Each row is a point on a landscape with many peaks, with its height.
From any point a climber takes the steepest step (rise divided by distance) to one of its 3 nearest points. It stops when none of these is higher. Distance is the straight distance between rows; heights are no part of it.
z_41: [ -9  10  16  14 -14  46 -35   1  23  44   1 -17]  h=52.4
z_255: [  1 -21  -6  26 -39  53   2   1   7  23  11  32]  h=50.1
z_684: [  0 -17  10 -31 -33  -9   7   3 -33  18 -12 -30]  h=61.0
z_373: [-23   2  -1 -11  40 -18  15 -33   8 -13  13 -13]  h=58.1
z_717: [ -3  38   0 -66 -22 -41   2   2  -3 -14 -12 -16]  h=74.3
z_858: [ -6  32  19  19  11  -3 -22  18  13  33   6 -32]  h=51.5
z_188: [ -7  36  17  19  15   8 -29   9  23  35  12 -27]  h=51.2
z_447: [-21   2  14 -18   1 -20   5 -10 -12  11   9 -44]  h=51.8
z_655: [ 19  -5  -5  12 -36  26   1  34  -7  22  -3  30]  h=53.5
z_33: [  1 -34  11  72 -28  53 -37 -11   2  40   5 -11]  h=52.1
z_915: [ -7  11   5  32  49 -22   0 -20   3   3  15 -25]  h=45.5
z_658: [  6   0 -20  16 -54  16  18  24   4  -5  33  50]  h=8.8
z_134: [ 37 -33  -7  -4 -49  -9  20  26 -40  -2  13  16]  h=41.1
z_641: [ -9 -18  15  33 -24  57 -40 -15  18  44   4 -18]  h=52.3
z_868: [  3   7   2 -64 -39 -15   2  -6 -19   6 -15 -19]  h=57.0
z_707: [ 23 -30   5 -23 -42  -6  12  14 -41  13  -8  -8]  h=57.1
z_67: [ 21 -23   8  -7 -37  -3   8  27 -39  17 -11  -9]  h=55.4
z_85: [ 14  -3  -7 -25  56 -21  11  13   4 -52 -35  27]  h=66.3
z_591: [ 31 -17 -15  13 -54 -11  23  40 -23 -14  31  32]  h=37.1
z_765: [ -8   2  19   1  -9 -13  -1  15 -20  24  -5 -40]  h=52.2
z_195: [ -1 -33  -4  47 -36  56   0 -14   3  27  15  23]  h=51.4
z_424: [-13  18  16  24  29 -21  -2  -1   2  16  18 -38]  h=49.9
z_212: [  1 -13  -3 -16  60  19  -9 -18  21 -36 -49  18]  h=69.3
z_909: [ -1  34  -4 -46  12 -58   9  11   1 -47  -1  -6]  h=60.4
z_193: [-22  29   0 -54  -1 -32   8 -12   6 -17   4 -16]  h=56.6
z_797: [ -3   8 -24  16 -65   3  22  21   7 -14  47  45]  h=7.0
z_836: [  9   0  -7  59  72  -7 -19 -30   6 -11 -14  -4]  h=72.8
z_978: [  2  20  -8 -35  32 -51  15   8   3 -54  -5  13]  h=62.6
z_49: [ -1  -1  10  14 -26  47 -21  15  15  41  -9   2]  h=52.5
z_953: [ -5 -18  -5  -5  60  15   0 -36  14 -31 -33  12]  h=72.4
z_201: [-22   6  16   1  24 -23   6 -15  -5   5  15 -41]  h=51.3
z_732: [-10  27 -10 -41  27 -40  14  -3  12 -41   0  10]  h=60.6
z_931: [  2   3 -12 -22  56  -7   8  -5  16 -42 -30  30]  h=68.8
z_396: [  5 -14   6 -47 -40  -9   7  -3 -31  18 -10 -26]  h=64.5
z_460: [ 18  -3  12   9 -29  10  -4  38 -19  28 -16   0]  h=54.5
z_819: [-13 -10  -7  -3  55  -5  11 -40  12 -25  -5   3]  h=59.5
z_764: [-22  27  -6 -43  21 -33   9 -16  11 -27   6  -1]  h=58.5
z_230: [ -7  15  23  11   3 -11  -8  19  -7  27   1 -41]  h=51.9
z_336: [  3  32  -8  50  59  -9 -26 -22  24  14  11  -2]  h=44.6
z_429: [  2 -26  -3  41  64  13 -24 -39   4 -24 -38  -8]  h=63.4
z_969: [-15  -3  10 -40 -22 -15   6  -8 -20  14  -4 -36]  h=55.9
z_557: [  0  15 -21  14 -76 -15  21  30   4 -23  49  34]  h=4.7
z_88: [-11  17 -13 -32  41 -23  15 -15  14 -37  -4  18]  h=59.2
z_36: [  7  -2  -6 -22  60   1   1  -2  17 -43 -44  28]  h=68.3
z_903: [  5  10  11  11 -24  33 -15  28   8  37 -13   0]  h=52.6
z_362: [ 28 -11  -4  10 -38   8   8  41 -22  11   0  28]  h=51.1
z_29: [ -2 -33   3  43 -34  59 -13  -9   5  34   4  11]  h=51.7
z_690: [ 18 -11  12   1 -28   1   2  32 -30  25 -12  -9]  h=54.7
z_425: [ 15  -2  -6 -35  34 -64  20   8 -10 -72  -6   5]  h=63.7
z_34: [ -7 -17  -5  20  59   1   6 -44   9 -22 -13  -1]  h=63.8
z_28: [-14  -3  17 -18 -11 -16   4   3 -21  17  -2 -43]  h=53.0
z_933: [-28  11   5 -34  10 -25   8 -21   0  -5  11 -30]  h=50.9
z_231: [ 32 -17  -8  12 -43   2  15  41 -22   5  10  29]  h=48.2
z_148: [ 10  -9 -13  18 -43  36   7  20   4  12  13  45]  h=47.3
z_545: [ 11  -3   0  15 -34  43  -5  26   3  28  -6  28]  h=52.9
z_100: [ -3 -32   5   8  63  30 -32 -37  16 -31 -50  -5]  h=67.9
z_238: [ -1  25   3  42  52 -18 -11 -16  13  10  16 -19]  h=44.1
z_68: [ -6 -25 -13  37 -44  46  14  -9   4  15  30  37]  h=39.6
z_4: [-12  29  13  18  11  25 -41  -7  35  45  18 -24]  h=51.6
z_662: [ 17   0  -8 -30  43 -51  17  13  -5 -65 -18  15]  h=65.1
z_497: [-12  38  -5 -56   3 -47   7  -1   5 -28  -2 -10]  h=64.0
z_455: [  2   2  -2  45  65 -17  -7 -31   8  -5   2 -12]  h=58.6
z_724: [-17  18   1 -61 -21 -25   4  -9  -5  -2  -5 -26]  h=57.9
z_504: [ -1 -34   8  53 -33  60 -21 -14   5  39   6   2]  h=52.0
z_498: [ -6   2 -22  18 -61  15  23  13  10  -6  45  47]  h=10.2
z_599: [ -6  37   5  33  38  -3 -27  -4  26  28  19 -23]  h=48.4
z_389: [ -8 -10 -20  22 -49  32  20   4   7   4  37  46]  h=20.5
z_637: [ -3  -6 -11 -17  58   6   6 -22  18 -36 -29  24]  h=70.0
z_647: [ 20 -25   1 -42 -48  -6  11   1 -37  13  -9 -11]  h=59.8

For each start below, name the point where the climber stops.
z_599 => z_396
z_85 => z_953
z_134 => z_396
z_690 => z_396
z_732 => z_953
z_389 => z_655
z_641 => z_655
z_29 => z_655
z_4 => z_655

Call two points neighbours if one is among the 3 nearest of the other. Go from one point of each pair to the other, from neighbour to neighbour, staying as high as possible. Name the lowest point that can't be avoided.
z_836 / z_953 => z_429
z_396 / z_717 => z_868
z_953 / z_717 => z_909
